Each row is a point on a landscape with many valleys, with its height.
A ball rolls from a point to the lowest of its 2 nearest points, and stops where none of them is lower. Distance is the straight distance between rows; heights are no part of it.
K229: [ 33   1  16 -35 -11 -23 -21 -43   6  18  -3  21 -28 -10  -5 -38  25 -33
  28 -40]  (h 591)
K497: [-41 -44 -37  33  48 -25  -7   0 -33 -18  13  -4  34 -18  -5  10 -47 -23
   2  15]  (h 718)
K214: [-23 -10 -11  -9  12 -18  26  -9 -23  -5  22   7   2   1  21  62  36 -24
   2 -16]  (h 416)
K463: [ 21  67 -18  53  20  -6 -12  -1  21 -11 -50 -52  24  46  28   9  18 -11
 -14 -14]  (h 886)
K434: [  9 -21 -27  14  53  14 -27  54 -51 -14 -16  -6 -40  47 -19  37 -36 -13
  -6 -23]  (h 611)
K759: [ -8  22 -23  45 -29  -6  58  25  28 -17 -34 -47  18  71  11 -36   7  -9
   0  36]  (h 530)
K307: [-31  28  33 -18  35  24 -22  43  56 -17 -35   9 -16  43 -14  22  14  29
 -44   8]  (h 459)
K265: [ 15   1  36  20  44  36  18   6 -21   0  20  33  14  -8 -45 -13  -2  51
  36  10]  (h 259)
K871: [-13  10  41  -7  38  20  -9 -31  34  -7 -49  22 -39  22 -50  14  25  13
 -53 -25]  (h 514)
K392: [ 14   9  28 -18  48   3   1 -46   7  -7 -27  25 -51  16 -45 -34  32 -19
  -1 -35]  (h 553)
K653: [-64 -31  18  20  17  41 -29  -7  -2 -18   5  44 -19  -8 -23  32  19  24
  21 -26]  (h 352)
K254: [ 10 -56  -9  29 -30 -13  28  12 -46 -24  -9  10  15   6 -29  29   1  33
 -38  32]  (h 244)
K753: [ 32 -21  34 -14  48  57   4   9 -14  34   0  19  -3 -29 -75   6 -16  63
  -1 -25]  (h 344)
K911: [ 24  13  -1  22  59  10 -33 -49 -45 -45   2 -11 -10 -19 -19   1 -17  -1
 -43   9]  (h 567)
K36: [ -3 -17 -24  12 -26  17 -30  -5  30 -17  26   8  14  28  13 -15  24  50
  -4  23]  (h 702)
K46: [-27 -50  16 -18 -39  24  -2 -13 -17 -14  11  31 -35 -36   0  10  -5   5
  16   1]  (h 265)
K778: [ 29 -12  13  -2  55  21 -17  25 -39  34 -30  21   6 -60 -28  19 -26  21
  21 -40]  (h 425)
K438: [-36  54  23  30  36  68 -44   7  30  18 -37 -17  39  63  36  36  -8  13
 -10 -34]  (h 650)
K574: [ 16  10  22  26  12  14 -25  47   6  -7 -15  52  32  15   2  32   3  63
 -37   2]  (h 278)
K458: [-29 -11   4 -15 -83 -13  16  -9  -3 -19   3 -12  22 -23 -16 -41 -42  -5
 -18  35]  (h 583)
K193: [ 11 -34 -73 -10  18 -36 -20  34 -37  28  35  12 -38  12   0 -53   1   4
 -20 -16]  (h 481)
K727: [ 27   2 -10  -5 -34 -35  30 -52  12  50  24   0   1  -7  35 -79   5 -16
 -27  24]  (h 585)
K394: [-32  39  15  49  -1  49 -19  40  -3 -15 -19 -10  45  20  35  55  -7  22
  33  -6]  (h 714)
K603: [ 43 -10  -9   7  28 -12  13  37   3 -36   5  35 -39  37   5  20  22  17
 -36  21]  (h 381)
K69: [-23  -8  32  34  24   3 -23   9  17 -40   0  37   1 -50 -24  26  -9  11
  52 -14]  (h 420)
K47: [-25  23 -48  13 -10  -7  43  22   1 -34  17 -25  27  68  19 -41 -19 -52
  26  -5]  (h 484)
K978: [-37 -35 -52  32  -3  31  -9 -27   9 -10   3 -53  -2  84   3  -1 -38 -30
  14 -15]  (h 666)
K174: [-45 -40 -15  58 -13 -22  24   0 -54  24  -6  35  10  12 -17 -29   6 -14
 -17 -24]  (h 708)
K131: [ 68   5  48  -6  14  -9  22 -12 -15  21  34  24 -21 -46  -8  53   7  28
 -29  18]  (h 51)
K899: [-22 -25   8  61 -44  23  20  -7 -30 -41 -39   3  14  43  -6  25  17  13
 -39  13]  (h 148)
K328: [ 18  14   2  22   7  21 -24  -9  57 -16 -26   2 -52 -25  20  25  29  32
 -26 -11]  (h 340)
K453: [  8  29   3  -8  12 -16 -38  10 -22  40  -3 -24 -34 -34 -35 -14   0  31
 -25 -17]  (h 556)
K607: [ 52   2  42  15 -46 -37  35 -11  13  32  10 -27 -41 -29 -55   4 -19 -41
  -6  21]  (h 255)
K896: [ 56 -15  -4  21 -40 -40  23 -41 -24   8  63  32   1 -27 -41 -28   6  -3
  12 -22]  (h 396)
K756: [ -5  21  -9 -29  -6 -28 -12  21 -37  62  21   2  32 -16  11  26  45  21
  15 -39]  (h 488)
K687: [ 17  20  30 -43 -88 -56   1   0  41  22 -20 -13   6 -32  -8  -6 -19 -73
   8 -17]  (h 357)
K477: [ -8  13  26  31 -37   3 -11 -42  36  17 -15   2  -9 -41  12  29  44  13
   9 -44]  (h 272)
K883: [-19  11 -21  12  61  10 -48  21  33  -1  24  -7 -37   6  18  -8   1  10
  27 -16]  (h 748)
K651: [-24 -53 -18  46  24 -28   6 -26 -37  16 -32  -3  21 -34 -26 -15 -18 -24
   5 -22]  (h 739)
K236: [-68  -3   2  -8  16  37 -10  -8  -2 -22 -34 -25  18  82  -2  20  -1 -42
  23 -17]  (h 609)
K443: [-32   3  54 -39 -33 -49  11 -10  25  50  14 -16  51 -24  -4  -7  -6  -7
  -2  40]  (h 625)
K250: [ 13  10  30 -25 -44 -23  -9   1  10  63  30 -11  26 -27  19  -6   1  45
 -21  54]  (h 648)
K362: [  0 -48 -11  21  18  13  32  23   3 -18 -22   2 -35  11 -19  14   2  24
  -8  28]  (h 321)
K852: [-19  16  -2  16   0   0 -82   1 -41 -13   1   3  25 -36  21 -11 -22  28
  -8  -5]  (h 633)
K406: [-18  45  24 -10  24 -15 -49  20  58 -36 -34   5 -15  -4   3  44  30   7
 -26 -27]  (h 401)
K946: [ -6   7  12 -39   9 -21   6 -13   8  -1 -12  19 -20 -23  44 -49 -10 -67
  34   2]  (h 628)
K838: [ 29   7  -4  17  21 -24 -15  -1 -56  46   5  10  46 -60  -3   5  -5  12
  27 -31]  (h 495)
K118: [ 11 -24  24 -23 -48 -48  30   4   8  53  41  29   5 -61 -19 -15 -50 -77
  32  -3]  (h 680)
K354: [-57 -11 -44  -3 -56   6 -67  29  20 -26  26   7   8  52  19 -27 -26  19
 -21   8]  (h 717)
K933: [-18 -21 -36  20 -25  15  14   0  -6 -22  19  14 -20 -30  44  23   5 -17
  30 -23]  (h 345)
K323: [ 13  18  44  25   2 -16  -2   5 -10   8   9  41   6 -22  29  40  21  34
 -39  13]  (h 176)
K835: [ 16   6 -57  34 -26 -20 -29  37  44  20  18 -14  30  61  38 -29   7  40
  -9  19]  (h 733)
K870: [  3  59   4 -12 -12 -30  -5  32  23  -5 -46 -59   7 -21  13 -27  -8 -15
  36   3]  (h 444)
K100: [-25 -24  22 -28  -7  -5  58 -30  37   4  -9 -24 -26 -13 -23 -25   5 -30
  25  18]  (h 516)
K447: [-19   3 -14  58  17  -6  17   6 -21  44  -4  41  12  45  45  -6  27 -18
  -9 -19]  (h 665)
K171: [ 45 -16 -41 -16  67 -35   2  29 -24  -2  -8  10 -48  13  12  -7  10 -18
 -22   4]  (h 430)
K315: [ 25 -13 -10  -2  68  58   0  50  -9 -17 -46 -21 -16  19 -20  57 -40  18
 -33  -1]  (h 566)
K405: [ 15 -25 -59  15 -38  18  82 -23  -2 -17  10 -17 -50  22  -1 -27  20  -5
 -18   6]  (h 386)
K4: [  4  21   9 -28 -31  -4 -45   3  17  31 -20  -8  13   7  30 -40  19  38
 -15  17]  (h 674)
K592: [ 23  40  39  -2 -13  45   1 -21 -11 -31 -29  11   0  -9  70  38  13 -20
  25  16]  (h 772)
K649: [-48  -1 -40  31 -19  -6 -35  63 -31  -1  13  -9   9  33  26   6 -39   1
   2  -1]  (h 685)
K616: [-36  13  66   2 -63 -33   8  13  15  13 -17  -4  12 -23 -43 -28 -27 -11
  20  27]  (h 603)
K26: [-37   7 -20  22  27  19 -57   4 -60  21  -6 -40   6 -19 -25  17 -12  34
  -8 -33]  (h 595)
K114: [  8  12  -9  15   9 -20   9 -19  -9  34  -9  13  29  27  68 -47  10 -22
 -19  28]  (h 621)
K163: [ 70  43  28 -16  30  63 -16 -23   3 -48 -30   8   7  -4  29  15  -4  21
 -20  18]  (h 795)
K720: [ 48   5  31  17 -13  20  13 -27 -40   6  26  31  -8 -10 -17 -28   4  13
  31   5]  (h 338)
K297: [-43  16 -41 -27 -54  -5  72  22  50 -13  33  -8  27 -31   9 -15 -17 -11
  18  13]  (h 631)
K475: [ 40   0 -28 -39  11 -25 -10   4 -21  42  43 -14 -40 -26  -8 -35   7  31
  -3   5]  (h 524)
K545: [  7   4  19 -51 -23  -6   2 -12  -7  36  68  32  29  -9   8  -9  40  30
  44  -7]  (h 541)
K663: [-19  11   7 -35  68  41  -6  13 -18 -10 -10 -22 -46   8  -5  44   2   6
 -32   5]  (h 517)
K352: [ 71   5  10 -39  43   8  -9 -13   8 -21 -19  -6  34  11 -27   5   3  35
 -29  24]  (h 817)
K164: [ 23 -23  -4 -35 -16 -27  66 -56   5  47  36  -8 -12  10 -14 -37  27 -22
  -4   1]  (h 554)
K158: [ 37 -29  35 -59 -54  12  -2 -16  44  24 -20   8 -36 -38  41  36   2 -17
  24  17]  (h 77)
K638: [-11  23  -4 -17   2  29 -17 -12 -34 -39 -22 -63 -23  -8 -36  -8 -15  -3
  10   7]  (h 513)
K237: [-33  -5 -17 -15 -53   7  45 -14  26 -19 -21 -41   3  32   0 -45  -5   0
 -37  60]  (h 560)
K796: [-20   2  31 -53  24 -23  20   2 -18   6  -8 -16 -35  -7 -12  36  27 -24
 -17  12]  (h 469)
K953: [-34 -30 -29  26  43  12 -44   6  24 -27  29   1 -23  69 -14  -3 -19 -10
  20 -16]  (h 713)
K806: [  7  56  15   8 -17  13 -22   4  -4 -67 -65 -52  14   1 -26 -31 -17 -10
  37  -1]  (h 480)
K390: [  7   2 -23 -48 -49 -23  69  18  21  18  48  12   5 -65  -2 -38 -61 -30
  31  17]  (h 653)
K839: [ 40 -10  29  25   3 -20  57 -33  -5  53  -5 -18 -17 -35 -14  19   5  -1
 -25  23]  (h 175)
K301: [ 56  -2 -11  -3  36 -44   5 -37  -7 -25   4 -16  55  -4 -13  -2  11  -1
   3   8]  (h 838)
K707: [-23  -8 -31 -49 -45   4  61 -28  40 -25  65  12   1   4  17 -10  27  -2
   8   9]  (h 607)
K565: [ 13  16   6 -27 -54 -44 -10  21  20  22 -21 -47  -3 -76 -13  -7 -40 -32
  34 -15]  (h 400)
K501: [-25  34  33 -23  60  77 -18  12  -7  49  -6   5  47  12  27  36   6  36
 -22 -31]  (h 555)
K921: [ 13 -16 -52 -19  -6  -7 -13  74 -61 -28   7  -1 -17  20  23  21 -13  -9
   1   2]  (h 649)
K261: [  6 -26 -12 -26  82   0 -17  26  55 -14   1  22 -27  -8  21  25  -1  -1
  10  22]  (h 780)
K611: [-19 -35 -28  22  14  14 -61 -29 -30 -34  15  23  53 -16  34   2 -27 -15
  21 -12]  (h 673)
K558: [ -1  -3  -1  25  35   9 -31  41  -7  11   9  19  56  14 -28 -20  -9  61
  16  17]  (h 124)
K472: [-71 -33 -15 -27   8  34  35 -10  10 -21  -8 -21  -3  41  -2 -20   5 -37
  34   8]  (h 561)
K225: [-24 -11   0 -62 -26  -2  27   0  11 -17  47  24  14  56   4 -25  50  17
  24  21]  (h 581)
K564: [-37  -2  16   7  35  70 -23   8  -5   3 -15  19  21  25 -17  73  26  39
 -12 -53]  (h 451)
K954: [-16  30  15  27  -4  36 -19   4  32 -44 -26   7  17  20  29   6  19  -6
  45  -6]  (h 747)
K783: [ 30   7 -76  24 -19   8  52  -9 -16  -6  15 -25   5  33   4 -51   9 -13
  17 -23]  (h 431)
K381: [ 35   7  26 -34 -91 -45  25 -18  56  28  52 -11 -20 -13 -31  -3 -25 -80
 -20  24]  (h 310)
K686: [ -6 -35   6 -16 -15 -47  18   5 -28  -2   5  58   5 -41  21 -27 -29 -60
  15  -8]  (h 662)
K660: [  2 -15  12 -29 -39 -37  -9 -31  53  25  -8   8 -11 -49  42  39  28 -18
 -10  -9]  (h 184)
K846: [ 16  32  25  11   2  15 -10 -40 -43 -41  24 -27 -49 -49 -47   0 -18   7
 -14  12]  (h 539)
K410: [ 48  12 -38  52  48 -35  13 -31  18 -40  -4 -26  40  44  22  18  15 -21
 -25   4]  (h 862)

For each start below, name the point where the ball stops.
K651: K100
K649: K46
K118: K756
K846: K131
K686: K158
K911: K131
K497: K899
